Points, in no order, along strands that fork, close into loops and pass close to each other.
Points whose rows are less than 6.76 apart are linked; no others are. Some points are linked to none.
bigi: [ 1.23  1.21  0.13  0.18 -0.48 -0.21 -2.71  0.44 -1.20  1.20  2.64 -0.43
 -1.63  0.21 -0.69  0.74 -1.02 -4.35  0.72  0.49  0.35 -0.36 -0.26  1.40
  0.84  2.06 -0.21 -1.77  1.31 -1.27]
sem: [-5.09 -1.02 -1.63 -0.01  0.79  1.64  1.10 -0.40  1.19 -1.06 -1.54  1.27
  0.83  0.61  0.32 -1.04  1.45  1.12  0.95 -1.89  1.05 -0.52 -0.09 -3.76
 -2.88 -1.72  0.77 -0.26 -3.45 -0.38]
Pugur: [-0.25  0.38  1.27 -1.35  0.40 -0.13 -2.05  1.66  0.66  2.55  0.88  0.74
 -2.95 -0.17  0.03 -0.81 -0.93  0.91  1.66  0.48 -0.04 -0.88  1.16 -0.08
 -1.58 -2.05 -2.78 -1.21  0.86  1.66]
sibed: [ 0.74 -0.99 -0.49 -0.48  2.19 -0.20 -0.49  1.61  1.25  2.30 -2.54 -1.59
  0.75  3.38 -1.01  1.18  1.19  0.46 -0.78  0.36  2.77 -1.06  0.42 -0.87
  1.16 -2.82 -1.44  2.48  1.72 -0.14]
Ginin: [-2.15 -1.77 -2.80 -1.49  0.99  0.86 -0.03 -1.03  1.04 -2.16  0.25 -3.51
  5.88 -2.04  3.31  0.32  1.12  0.63 -1.88 -1.47 -0.66  0.99  2.96 -0.90
  1.46  2.26 -1.63  2.03  1.30 -0.52]
til: [ 0.73  1.41  0.72  0.17 -0.94 -2.68 -1.66  0.28 -0.57  1.09  3.00 -0.39
  0.33 -2.05  0.45 -2.50 -3.00 -0.43  2.70  0.93 -0.09  3.47  1.41 -0.75
 -2.04 -0.39  0.72 -0.65 -1.44 -0.60]
Zufa: [-0.37  0.43 -0.81 -0.47  2.74  1.21 -2.13  2.00  2.10  1.21  0.76 -0.37
 -0.15  0.20  0.51  1.67 -1.36 -3.04 -2.63 -1.25  1.40  1.40  2.62 -1.71
 -0.26  0.46  2.10 -0.90  1.80 -3.22]
Tar: [ 0.13  3.05  0.88  1.27 -0.31 -4.04 -0.11 -0.66 -0.64 -0.50  0.36  0.75
  0.18 -0.66  1.11 -0.88 -0.91 -0.62  0.08 -0.94  1.11 -1.28 -0.91 -0.35
 -1.71 -0.75  3.43 -0.03 -2.13  0.88]
tema: [ 0.33  0.17 -0.72 -0.67  1.84  1.99 -1.00  0.87  0.75  2.74 -2.44  0.11
 -2.20  2.41 -0.79  0.39 -0.03  1.07  1.50 -0.54  2.01 -1.60 -0.32 -0.99
  1.57 -2.36 -3.25  2.28  1.79  0.56]
Vana: [-2.23 -1.77 -2.77  0.64  1.49  1.89  0.80 -1.26  1.85 -1.79 -4.02 -1.80
  2.98  1.61  2.15  1.79  2.05  1.89 -2.06 -2.79  0.11 -0.79  1.40 -0.53
  0.31  0.76 -1.51  3.30  1.91  0.65]
Fasir: [ 0.03 -0.35 -0.68  1.58 -2.37  3.14  0.61 -0.77 -1.80 -0.14 -1.51  1.38
 -2.95 -0.05 -1.59 -0.49 -0.55  1.13  0.39 -0.10 -2.96  0.57 -0.74  1.52
  2.48 -0.20 -3.16 -1.37  0.53 -0.49]
lukon: [-2.15  2.71  0.04  2.46 -1.47 -2.96 -1.17 -1.72 -0.56  0.40  0.58  0.86
 -0.58  0.01  2.97 -0.42 -0.08  1.54  0.39 -0.40 -0.74 -2.28 -0.26 -0.87
 -2.30 -2.50  1.15 -0.36 -1.95  1.03]
Vuf: [-0.06  1.00  2.00  1.84 -2.97  2.46 -0.66 -0.19 -0.30  0.07 -0.48 -1.13
 -2.36 -1.28 -0.72 -1.05 -0.75  1.89 -2.65  1.95 -3.92 -0.19  1.81  2.14
  1.44 -2.57 -2.25 -2.86  0.24 -1.68]
vis: [-1.37  0.15 -0.89 -0.82  1.28  2.14 -0.71  0.25  0.53  1.74 -1.74  1.31
 -2.13  2.62 -1.20  1.00  0.76 -1.00 -0.09 -0.32  0.37 -1.33 -0.24 -1.20
  0.58 -0.29 -0.69  0.66  1.93 -1.04]
Tegab: [ 1.72 -0.27  2.17 -0.48 -0.71  0.05  2.43  1.14  0.58 -1.82  0.26  0.58
  1.34  0.07 -0.37  0.67  0.11 -0.01 -3.12  0.02 -0.41 -1.03 -2.48 -0.46
  0.48 -1.66  0.97 -0.95 -1.95 -1.05]
Gom: [-1.90 -1.13 -2.19 -2.99  2.39  0.25  0.47 -0.31  2.31  0.19  0.88 -0.28
 -0.18  2.92  0.64  1.59  0.24 -2.99 -0.97 -1.23 -0.17  0.50  0.43 -1.07
 -0.92  2.15  1.20  0.39  0.91 -1.58]
Dok: [-1.13 -0.02 -2.76 -0.90  0.24 -1.35  0.08 -1.26  2.51 -0.86  0.69 -1.54
  0.88  0.09  0.27 -2.77 -2.08 -0.57  0.13  0.69 -0.97  1.78  1.28 -1.31
 -1.67  0.03 -1.13  0.54  0.03 -1.01]
Meb: [ 1.25 -2.22 -0.67 -0.29  3.67  0.76 -0.39  1.43  2.58  1.49 -1.31 -2.58
  2.22  1.46 -0.99  3.58  1.55 -0.89 -2.15 -0.84  2.65  0.29  1.45 -1.44
  0.88 -1.56 -0.07  2.95  1.02  0.86]
muk: [-1.27 -0.99 -2.08  0.19  0.73 -0.47  2.03 -1.86  0.18 -1.37  0.23  0.33
  0.79  1.51  0.65  0.93  0.52  0.35 -0.59  0.57 -1.41  0.85 -1.40 -0.55
  0.64  1.57  0.90  0.17 -0.93 -0.85]
goza: [ 1.38 -0.28 -0.16  1.07 -2.85 -1.50 -0.61  0.06 -1.86 -1.37  2.02  0.24
 -0.10 -3.07 -0.04 -1.05 -1.13 -2.82 -0.10 -0.21 -0.06 -0.88 -0.41  2.96
  0.00  2.49  1.18  0.85  2.87 -2.01]
pomi: [ 2.64  2.79 -1.37 -1.13 -0.49  2.13 -2.38  2.23 -0.89  2.15 -1.56  2.23
 -3.43  2.06 -1.54 -0.13  0.52  0.19  2.27  0.18 -1.02  1.22  0.44  0.26
  2.12 -1.03 -0.71 -1.14 -1.01  3.82]
rer: [ 2.44  1.55  0.19 -1.09  0.81  0.17 -3.16  2.00  0.05  2.74  0.83 -0.29
 -1.93  0.18 -1.83 -0.85 -1.12  0.51  3.74  1.39  0.35  0.74  0.44  0.67
 -0.29 -2.07 -2.50 -0.18  0.89 -0.06]
kidal: [-0.24  1.51 -0.88 -2.28 -1.37 -1.98 -1.20 -1.45 -0.01 -1.44  1.52 -1.45
  3.53 -1.12  1.23 -1.65 -1.39 -1.30  1.62  0.63  0.12 -1.60  0.70 -1.39
 -1.59 -0.50  2.18 -0.37 -1.67  0.85]
tuti: [-2.28 -2.48 -1.69 -4.10  3.29  1.69  0.50  0.84  3.26 -0.37  0.55 -2.46
  1.78  2.30  1.00  0.80  2.39 -2.08 -2.17 -2.01  0.45 -0.68  0.60 -1.85
 -0.65  1.51  0.98  0.82 -1.32 -1.26]
zogos: [ 3.14  1.00  0.56  1.99 -3.13 -0.73 -0.22  0.95 -1.90  1.10 -0.90  1.18
 -4.56 -2.14 -0.36 -1.50 -0.07  1.74  1.17 -0.19 -2.16 -1.02  0.70  5.20
  1.71  0.76 -2.06  0.39  1.51  1.41]
faton: [-1.37 -0.93 -0.61  0.03  1.77  1.23 -0.25  2.26  1.83  4.60 -3.62  1.63
 -3.19  2.28  0.02  0.68  0.60  0.52 -0.56 -1.67  0.75 -1.67  0.58 -2.12
  0.60 -2.80 -1.94  2.58  1.58  2.52]
korev: [-0.57 -1.91 -1.35 -4.30  2.47 -1.32 -0.16  1.19  4.54  0.35  2.01 -3.04
  2.51  0.80  1.88  0.94  1.60 -2.69 -3.70 -0.50  0.44 -1.26  2.29 -1.81
 -0.99  0.18  1.59  0.64 -1.28 -2.51]
rufe: [ 0.35 -0.54 -2.80 -0.32 -1.15 -2.23  0.26 -1.09 -0.29 -1.14  1.72  0.64
  1.66 -1.67  0.56 -0.77 -0.41 -1.92  0.80 -0.09  0.43  1.13  0.64  2.27
 -0.92  3.88  2.28  1.63  2.88 -2.16]
vus: [ 1.85  2.27  2.45  2.14 -1.26 -3.37 -0.76 -0.54 -1.71  0.23  0.99  0.34
 -0.40 -0.30  0.70 -1.44 -1.24  0.75  2.15  0.88 -0.15  0.62  0.12  2.09
 -1.68  0.05  2.63  0.16 -0.95  1.32]
gol: [ 0.16 -0.66 -2.60  0.00  1.79 -0.74  0.28 -1.19  1.41 -1.52  0.18 -2.27
  4.28 -1.02  1.99  1.09  0.06 -0.43 -1.70 -0.95  0.67  2.40  1.48 -1.18
  0.52  2.06  0.72  1.83  0.38 -0.31]
dedo: [ 0.45 -1.63 -1.42  1.83 -1.06  1.64  1.21 -0.41  0.38 -1.67 -1.37 -0.25
 -1.41  0.09 -0.45 -1.22 -1.27  2.33  0.27 -0.16 -1.89  2.48  0.47  1.82
 -0.15  1.02 -3.03 -0.26  0.98 -0.64]
sezev: [-0.89 -0.65 -0.08  2.22 -2.63 -2.38  3.79 -1.92 -2.76 -1.44  0.02  2.97
 -1.45 -0.50  0.47  0.61 -0.20  1.45 -0.18  1.25 -2.27 -0.46 -2.87  0.14
 -0.35  0.34  1.02  0.00 -1.71  1.07]
mus: [ 0.63  1.88  0.39  1.20 -0.23  0.65  0.30 -1.09 -1.60 -1.19 -0.04  0.84
 -0.38  2.57 -0.39  1.74  0.41 -1.92  0.14  0.04  0.42 -0.30 -2.46 -0.39
  1.64  1.86  2.70 -2.08 -1.80  0.48]
bos: [ 2.06  0.79 -1.19  3.97 -2.71  0.94 -0.66  0.04 -3.33  0.56 -0.84  0.33
 -3.19 -0.92  0.38 -0.62  1.45  2.05  2.36 -0.24 -0.42 -0.73  0.87  3.98
  1.37  1.80 -2.56  0.11  1.82  3.85]
liga: [-4.02 -2.99 -2.99 -1.16  2.45  2.45  1.81 -0.51  1.00 -1.57 -1.43 -1.93
  3.80  1.19  2.45  2.83  3.37  2.54 -0.29 -2.14 -0.12  0.83  0.66 -0.93
  0.05  2.30 -2.46  4.00  1.51 -0.49]
mif: [-0.45 -0.44 -0.84 -2.20  1.42 -1.73  1.27 -1.04  2.75 -0.43  0.94 -2.39
  3.65  0.34  1.98  0.74  2.34 -0.90 -3.28 -0.60  0.71 -1.96  1.51 -1.29
 -0.10  0.01  2.12  1.89  0.40 -2.16]
Nase: [-1.72  0.29  0.21 -2.11 -0.04 -2.01  0.41 -0.96  1.75  0.20  1.02 -1.10
  2.81 -1.85  1.31  0.04  1.03 -0.43 -1.05 -0.43  1.63 -2.44 -1.22 -1.15
 -0.97  0.47  1.07  1.10  0.50 -1.63]
vur: [ 0.72  0.39 -0.13  1.05 -3.07  1.76  0.15 -0.25 -3.42 -0.12 -1.37  2.39
 -1.78 -0.21 -3.13 -0.19  0.93  1.10  2.17  0.92 -2.38 -0.83 -3.07  1.18
  1.29 -0.03 -0.18 -1.48 -0.49  0.44]
Muziz: [ 0.52 -0.66 -1.34 -2.28  2.49 -0.25 -0.16 -0.25  2.32 -1.24  0.43 -0.89
  1.15  0.72 -0.40  2.03  2.01 -0.69  0.17 -0.87  1.07 -1.39  0.20  1.93
 -1.01  3.77 -0.40  1.20  3.48 -0.46]
nemak: [ 1.98  0.10  1.22  1.23  0.56  0.09  1.03  1.39 -0.27 -0.56 -1.02 -1.31
  0.31  0.71  2.17 -1.03 -2.03 -0.78 -3.44 -0.54 -0.58  1.72  0.88 -2.03
 -0.32 -1.98 -0.33 -1.06 -2.20  0.09]
reren: [-0.22 -0.47 -0.51 -2.43  0.18 -1.15  0.59 -0.54  0.23 -0.71  1.40 -0.24
  2.37  0.79 -2.24 -0.89 -0.71 -1.09  2.41  1.17  1.20  0.09 -2.17 -1.29
 -0.63  0.22  0.89  0.65 -1.21 -2.75]
nupa: [-1.28 -1.78  0.13  2.48  0.06 -3.28  1.61 -3.08 -2.29  0.06  2.23  0.41
  2.39 -1.92  2.05  1.30 -0.42  1.96  1.10  0.68  1.69  1.35 -0.08 -0.92
  1.10 -0.03  0.13  0.30 -0.26 -1.01]
sesen: [ 1.36 -1.10 -0.65 -1.22  0.89  1.41  1.20  0.52  1.78 -2.50 -1.57 -1.01
  0.19 -0.03 -1.60  1.39  1.69  0.77 -1.27 -1.08 -0.05 -0.37 -0.26  3.23
  0.88  3.76 -0.21  1.78  3.21 -1.91]
segu: [ 1.01  0.02  0.50  0.11  1.15  1.08 -0.29  0.85 -1.18  0.06  0.47  0.54
  1.27 -1.45 -0.52  1.42  1.20 -0.67  1.50  0.08  1.74 -1.38 -0.62  1.61
  1.07  3.43 -0.87 -0.36  2.19  2.67]
kevir: [ 2.34 -0.38  0.22  2.02 -0.80  0.81 -0.51 -0.21 -2.14  0.11  1.19  1.09
 -2.05 -1.27  0.48 -0.68  0.40  0.80  2.28 -0.30  0.61 -1.26 -0.75  3.08
  1.15  2.93 -1.73 -1.53  2.46  2.50]
vuke: [ 0.14 -1.50  0.63  1.12 -2.55  0.58  1.21 -0.44 -0.23  0.19 -0.99 -1.83
  0.09 -1.19 -1.15  0.09  1.20  2.74 -2.79  3.22 -3.57 -0.13  0.48  0.83
  1.13 -1.46 -2.62 -2.87 -0.83 -0.40]
nuzo: [ 1.61  0.32  1.09  0.05  1.62 -0.16 -0.86  0.12  0.54  1.60  0.49 -0.34
 -0.20  0.17 -0.28  0.08  0.20  0.24  1.33  0.29  2.66 -1.27 -0.52 -1.23
 -0.80 -1.25 -1.35 -0.22  1.02  2.28]
bafu: [-1.14 -1.05 -2.02  0.90 -0.24  2.74  1.95 -0.48  1.28 -2.23 -5.16  0.01
  0.97  1.10  0.12  1.95  1.79  3.05 -1.46 -1.48 -0.71 -1.44 -0.08 -0.06
  0.45  0.31 -2.41  2.07  1.65 -0.79]
Res: [ 0.70  0.68  0.33 -1.08  0.06  0.38  0.07  0.05 -0.04 -0.59 -0.65  0.62
  1.91 -0.49 -1.43 -0.83  0.41  0.28  1.20  0.68  0.25  0.06  0.25 -0.88
 -1.15 -0.04 -0.47 -0.69 -0.58  2.54]
Poza: [-0.55 -0.70  2.40  0.53 -0.58 -4.16  1.26 -0.86 -0.09  0.52  3.53  1.48
 -1.29 -1.99 -0.70  0.07 -1.33  2.78  2.15  2.17 -1.14  0.66 -0.35  0.65
 -1.26 -1.70  2.93 -1.89 -2.85 -0.82]
gesa: [-3.02 -0.90 -1.20 -2.25 -0.26 -1.40 -0.36 -1.73  0.91 -0.01  1.34  0.11
  1.97 -1.04 -0.67 -1.37 -1.50 -0.36  2.55  1.27  0.76  0.84 -0.96 -2.27
 -1.44 -0.50  0.11  1.13  0.16 -5.10]
Fos: [-1.21 -1.26 -2.98 -0.27 -0.87  1.07  0.78 -0.57  1.81 -1.34 -1.23 -1.30
 -0.63  0.69  0.53 -2.19 -1.69 -0.52 -1.40  0.25 -2.13  2.11  1.36  1.12
 -0.92  1.29 -1.14  0.37  0.87  0.47]
Revi: [ 2.11 -0.78  0.17  0.22  0.29  1.58  1.48  1.44  0.83 -1.04 -1.26 -1.39
  0.64  1.56 -0.46 -0.15  0.49 -1.28 -3.05 -0.64 -1.03 -0.02 -0.52 -1.20
  1.32 -0.66 -0.10 -0.36 -1.04  0.34]
tes: [ 1.16  2.04  1.43  0.39  0.06 -0.48 -2.58  0.59 -0.77  2.10  1.74  0.36
 -0.93  0.33 -1.62 -0.61 -1.72 -1.70  2.44  1.90  0.13  0.42 -0.54 -0.09
 -0.15 -0.75  0.17 -2.06  0.81 -0.77]
nefi: [ 0.40  0.35  1.05  0.02 -0.38 -0.06 -1.06 -0.68  0.58 -0.49  0.67 -0.64
  0.00 -0.39 -0.08  0.18  0.09  0.15 -1.34  0.87  0.22 -0.82  0.35  1.33
  0.69 -0.49  1.00 -2.25  0.87 -2.14]
buziz: [ 0.13  1.39  0.52  1.82 -3.56 -1.75  0.64 -1.62 -2.51  0.48 -1.21  2.15
 -1.75 -0.61 -0.32 -0.94 -0.27 -0.14  1.18  0.93 -1.34 -1.46 -2.43  0.92
  0.76 -0.37  0.81 -0.39 -0.90  0.50]
Dopa: [-0.51  1.34 -1.82 -0.06  0.90  2.36 -2.10 -0.07 -0.59  2.49 -0.93  1.89
 -3.77  2.57 -1.68  0.44  0.65  0.13  2.10 -0.03 -1.18 -0.92 -0.27 -0.72
  1.97 -1.03 -1.20 -1.34  0.56  2.16]
zasi: [-2.67 -0.98 -1.33 -1.66  1.67  1.74 -0.37 -0.83  2.55  0.47  0.04 -0.13
  0.06  1.09 -0.26  1.67  2.41  0.22 -1.17 -0.35 -0.02 -1.11 -0.03 -0.59
 -0.41  1.18 -0.61  0.65  2.46 -0.56]
kozos: [-0.54  1.09  0.27 -2.21 -0.54 -0.81 -0.90 -0.23  1.26 -2.56  0.24 -0.93
  1.48  1.40 -0.55 -0.40 -0.69 -1.76  0.94 -0.39  1.37 -0.04  0.09 -1.59
 -1.51 -1.63  3.03 -0.82 -3.49  1.38]
Mag: [-1.21 -0.78 -2.84 -0.43 -0.66  0.03  0.82 -2.87  0.16 -2.51  2.09 -2.13
  1.06  4.04  0.41 -0.38  0.03 -1.42 -0.50  1.27 -1.98  1.01 -1.08 -0.44
  0.03  2.41  0.03 -0.80 -1.14 -2.55]
pom: [-1.07  0.40 -1.36 -0.81  0.95 -2.05 -1.79 -0.18  0.16  0.35  2.07 -1.31
  1.68 -1.08  0.62 -1.58 -2.35 -1.53  0.82 -0.06  1.22  1.50  1.90 -1.39
 -1.19 -0.49  0.88 -0.30 -0.32 -0.05]
tufe: [-0.42  0.80  1.68  2.67  0.11 -3.60 -0.16 -0.98 -2.73  0.49  0.91  0.34
  0.80 -2.41  1.45  0.90 -0.37  1.79  1.63  0.45  1.46  0.75  0.34  0.73
 -0.61  0.31  0.66  0.85  0.47  1.56]
vunis: [ 2.45  2.38  3.00  1.49 -2.98  0.54 -0.21  1.54 -2.44  0.96 -0.65  1.31
 -4.59 -2.36  0.55 -2.77 -0.90  1.57  0.99 -1.15 -1.94 -1.38  0.39  4.34
 -0.08 -0.43 -0.33 -0.82 -0.90  0.55]
kete: [ 1.06 -0.92 -0.86 -0.48 -0.48  2.40  1.70  0.27  1.58 -2.36 -3.86  0.16
 -0.90 -0.53 -1.04 -0.03  1.42  1.81 -1.65 -0.61 -0.60 -1.67 -0.38  2.28
  0.85  1.06 -2.81  0.42  2.67 -0.41]
gid: [-0.93  0.87 -0.82 -0.52  0.68 -0.97 -0.94 -0.50 -0.48  1.06 -1.80 -0.03
  1.84 -1.77  0.31  0.36 -1.97 -1.72 -2.52  0.19  0.82  2.67  2.95 -1.59
  0.90 -1.94 -0.30  2.42  3.25 -2.26]
lemo: [ 3.45  2.61  3.99  1.01 -0.57  0.19 -1.49  2.38 -1.87  1.76  0.53  1.06
 -3.34 -1.58  0.19 -1.45  0.19  0.45  0.90 -0.60  0.17 -2.49 -1.05  2.39
 -0.20 -1.30  1.30 -2.60 -1.62  1.16]
Pumuk: [-0.96 -0.70 -0.42  0.36 -0.92 -0.97  2.63 -1.69 -1.72 -0.99  1.53  2.23
 -0.96 -2.55  0.70  0.31 -1.71  0.74  0.60  0.64 -1.85  0.75 -2.35  0.06
  0.03  2.38 -0.66  0.17  0.99  0.97]
lepim: [ 0.50 -0.78  3.03  0.39  0.60 -0.26  3.08  0.60 -0.07  0.98  1.05  0.34
 -0.53  0.48  0.66  1.12  0.26  0.51 -2.76  0.37 -1.41 -1.17 -1.74 -2.28
  0.42 -3.65  1.18 -3.43 -3.60  0.07]
vare: [-0.39 -1.82 -0.62 -2.17  0.35  0.56  3.03  0.04  0.30 -2.65  0.80  0.96
 -0.34  1.52 -1.57  0.63  0.34 -0.24  0.20  0.51 -0.25  0.57 -3.35 -0.26
 -0.55  2.40  1.21  0.28 -2.29  0.26]
kag: [-2.37 -1.49  0.61  0.46  2.34 -0.42  1.08  1.43  2.00  3.12 -1.53 -0.26
  0.75  0.55 -0.32  1.29  1.23  2.76 -2.79  0.56  1.25  0.05  2.06 -2.80
  0.11 -3.90 -0.89  2.74 -0.60  1.81]
gegap: [ 1.81 -0.49  1.23  1.15 -1.77  0.23 -1.36  0.15 -2.71  1.15  2.93  1.29
 -1.44 -2.48 -0.43 -0.48 -0.84 -2.89 -0.21  0.46 -0.48 -0.47 -1.93  2.27
  0.09  1.65  1.09 -2.40  1.77 -2.92]
guka: [-2.18 -2.16 -0.76  1.15  2.68  1.49  0.10  2.27  1.22  3.33 -3.12 -0.33
 -0.45  1.34 -0.08  0.34  0.60  1.70 -0.91 -3.00  2.96 -0.13  2.07 -2.35
 -0.24 -3.79 -1.05  2.97  0.63  1.77]
Fito: [ 0.85 -1.19  2.00  1.49  1.14 -1.17  0.61  0.07  1.40  0.74 -1.68 -0.34
  0.55 -0.13 -0.53  0.67  0.66  3.61 -1.92  0.57  1.16  0.56  1.28 -1.54
 -0.78 -2.63 -0.72  1.05 -1.09  1.15]
Zagi: [ 1.58  3.21  3.76  0.89 -1.90  1.45 -0.41  1.03 -2.22 -0.57 -0.29  2.64
 -2.98 -1.40 -0.06 -1.04 -0.44 -0.80  1.78 -1.96 -0.11 -0.64 -1.88  1.73
 -0.85 -0.18  3.09 -2.45 -3.65  1.23]
fama: [ 1.61  0.17 -0.01  0.11  1.13  0.51  0.75  0.78  0.29 -1.33 -0.85  1.10
 -1.17 -0.84 -1.49  0.70  0.32  0.68  2.59 -2.01  2.23 -1.13 -0.61  1.50
 -1.05  3.51 -0.91  1.58  1.83  2.31]
bot: [ 0.00  0.39  2.07  3.29 -3.13 -0.32 -0.66 -0.75 -0.98 -0.17 -0.27 -0.95
 -0.87 -1.69 -0.47 -2.05 -0.99  1.56 -1.69  2.34 -3.26  1.56  2.62  3.43
  0.91 -1.26  0.01 -1.00  0.80 -1.58]
gab: [-0.57 -1.69 -0.01  1.21 -0.16 -1.55  2.39 -1.69 -2.49  0.75  2.76  1.75
  2.22 -1.39  1.16  2.04  0.51  0.34  0.39  1.22  0.30  1.44 -2.37 -1.30
  0.82  2.27 -0.51  0.02  0.19  1.09]
pip: [ 0.47  0.68  1.41  2.48 -1.71 -0.86 -2.14 -0.11 -0.06  0.24  1.38 -1.32
 -0.10 -1.72 -0.02  0.40  0.66  0.45 -2.81  2.55 -1.19  0.63  2.78  3.16
  1.38  0.32  0.45 -1.65  2.41 -1.92]
Sesag: [ 0.35  2.13  2.78  0.34 -0.47  1.84 -1.62  0.92 -1.80 -0.98 -0.66  2.68
 -1.91  0.60 -1.20 -0.93 -0.72 -1.06  1.84 -0.63  1.89 -0.91 -1.80 -0.94
 -0.76 -0.99  2.34 -1.61 -3.34 -0.99]
Vaz: [-3.61 -0.58 -0.01 -1.48 -0.61 -0.62  0.42 -2.16  1.31 -0.39  0.78  0.08
  2.34 -1.96  2.43 -0.96 -0.50 -0.11 -0.09  0.76 -0.17 -3.47 -1.03 -1.70
 -1.17 -2.38  0.11  0.52  0.24 -2.26]
luzi: [ 1.88  1.48  2.41  2.03  0.86  0.08  0.46  2.76 -1.11  0.58 -1.22  1.47
 -0.25 -0.45  0.76 -0.60 -2.44 -0.70 -1.41 -1.78  0.95  1.99 -1.18 -1.71
 -0.38 -2.14 -0.14 -0.02 -1.79 -0.32]
vevok: [ 2.20  1.29 -0.85 -1.35 -0.12  2.71 -0.41  0.47 -1.11 -0.55 -1.97  1.48
 -2.18  2.60 -1.82  0.01  1.08 -0.64  2.66 -0.06 -0.30  0.96 -0.85 -0.10
  1.38  1.48  0.19 -1.75 -1.38  5.69]
fenug: [ 3.32  0.52  1.48  0.21 -0.82  0.31 -0.08  0.75 -2.19  0.03  0.98  1.02
 -2.20  2.07 -0.71  0.67 -0.17 -2.58 -0.01  1.11 -0.14  0.51 -1.87  1.57
  1.68  0.99  1.72 -1.31 -1.13  1.43]
mis: [-3.58 -2.02 -0.14 -2.70  0.99  0.12  0.03 -0.96  2.01  0.28  1.69 -1.18
  2.01 -0.43  1.24 -2.22 -1.41 -0.61  0.73 -1.00  0.43 -1.41 -0.42 -3.23
 -1.48 -2.60 -0.07  1.13 -1.19 -3.52]
miti: [ 1.23  0.71  2.91  1.01 -0.72 -0.21 -3.65  0.24 -0.81  1.02  1.77 -0.88
 -0.91 -2.03 -0.74 -1.08  0.26  0.21  1.32  1.15  0.28 -1.11  1.10  1.76
  0.11 -1.27 -0.37 -2.81  0.19 -0.98]
ziz: [-1.53 -1.49  1.11  2.07 -2.50 -0.19  0.71 -2.49 -1.16 -0.90 -0.05 -0.73
  1.91 -2.18 -0.55  1.12  1.76  3.84 -2.38  3.62 -1.60  0.22  1.22  0.95
  2.10 -1.51 -2.77 -1.21  0.32  1.90]
zavu: [ 1.42  2.13  1.87  1.85 -1.78 -3.07 -1.87  0.51 -2.82  1.40  2.31  0.08
 -2.05  0.83 -0.03 -1.88 -3.12 -0.46  4.07  0.26 -0.60  3.97  0.24  1.34
 -1.63  0.44  1.43 -0.59 -1.95  0.42]
topeb: [-0.68  2.58  1.68 -1.54  0.43  0.26 -0.96  0.45 -0.21 -1.45  0.95  1.70
 -0.77  0.98 -0.91 -0.22 -0.36 -3.08  2.46  0.09  2.05 -0.31 -0.32 -0.79
 -1.39  0.03  3.92 -1.24 -2.56  0.35]
rela: [-4.52 -3.06 -1.65 -2.13  2.72  1.93  0.46 -0.11  2.50 -0.50 -0.24 -3.54
  4.60  0.39  3.24  0.85  3.39 -0.44 -1.32 -1.68 -0.01  1.94  2.72 -0.74
  0.74  2.83 -2.26  2.92  0.22  0.24]
fot: [ 1.67 -0.73 -1.30 -0.61  2.34 -0.26  0.46  1.10  1.85 -0.02 -1.43 -1.29
  3.32  0.28  0.11  0.69  0.10 -0.01 -0.95 -1.60  2.13  1.19  1.37 -1.56
 -0.59  0.22  0.02  1.45  0.78  1.09]
sifus: [ 3.05  1.13  0.16 -2.43  0.25  1.58 -0.15  1.56 -1.30 -1.06  0.60  0.74
 -2.86  2.50 -1.70  1.13 -0.37 -3.18  2.15 -0.29  1.33  0.61 -0.60  1.64
  1.83  1.66 -0.06 -0.63 -0.31  3.66]
foz: [ 0.89  0.52  1.85  2.30  1.25  0.04  1.40  1.54 -0.83  1.15 -2.72  0.94
 -0.11  0.08  0.20  0.98 -1.61  2.57 -1.62 -1.01  1.60  1.21 -0.40 -2.52
  0.24 -3.39 -0.94  2.00 -0.29  0.77]
Movos: [ 1.03  1.23  0.94  0.17 -1.47 -0.27 -0.32  1.21 -0.12 -0.12 -0.19 -0.04
  0.39 -1.95 -1.17 -1.45 -0.63 -1.14 -0.76  0.71 -1.32  0.78  0.55  0.68
 -0.07  0.20  2.17 -1.29 -1.03  0.50]
zor: [-1.61 -1.00 -0.85 -4.12  0.28  1.16  0.45 -0.32  0.81 -2.64  2.02  0.97
  0.02  2.02 -1.85 -0.58 -0.25 -1.87  0.51  1.00 -0.87  1.65 -2.11 -1.11
 -1.68  1.96  1.22  0.14 -1.53 -2.77]

A tip is a point with one link. Name the tips that can be reached along the links from each point below, in the order of the rows.
nuzo => rufe, ziz
faton => mus, Mag, lepim
tufe => lukon, fama

A piece is two or more points that can be reached from each other along the links. Count, over all rows, the pieces, the separate loops (a circle has one, a figure eight two, a Y none), the forks (points with three links) and the tips (points with one).
pieces => 3
loops => 3
forks => 7
tips => 7

A fork is a point with three links, a tip a point with one. Leave the first point through the second and follow the links. Name the first fork or tip that comes.
pom, Dok => vus
lepim, Tegab => tema
segu, kevir => pom
topeb, Sesag => fama
Meb, fot => zasi
mif, Nase => Mag
faton, guka => lepim
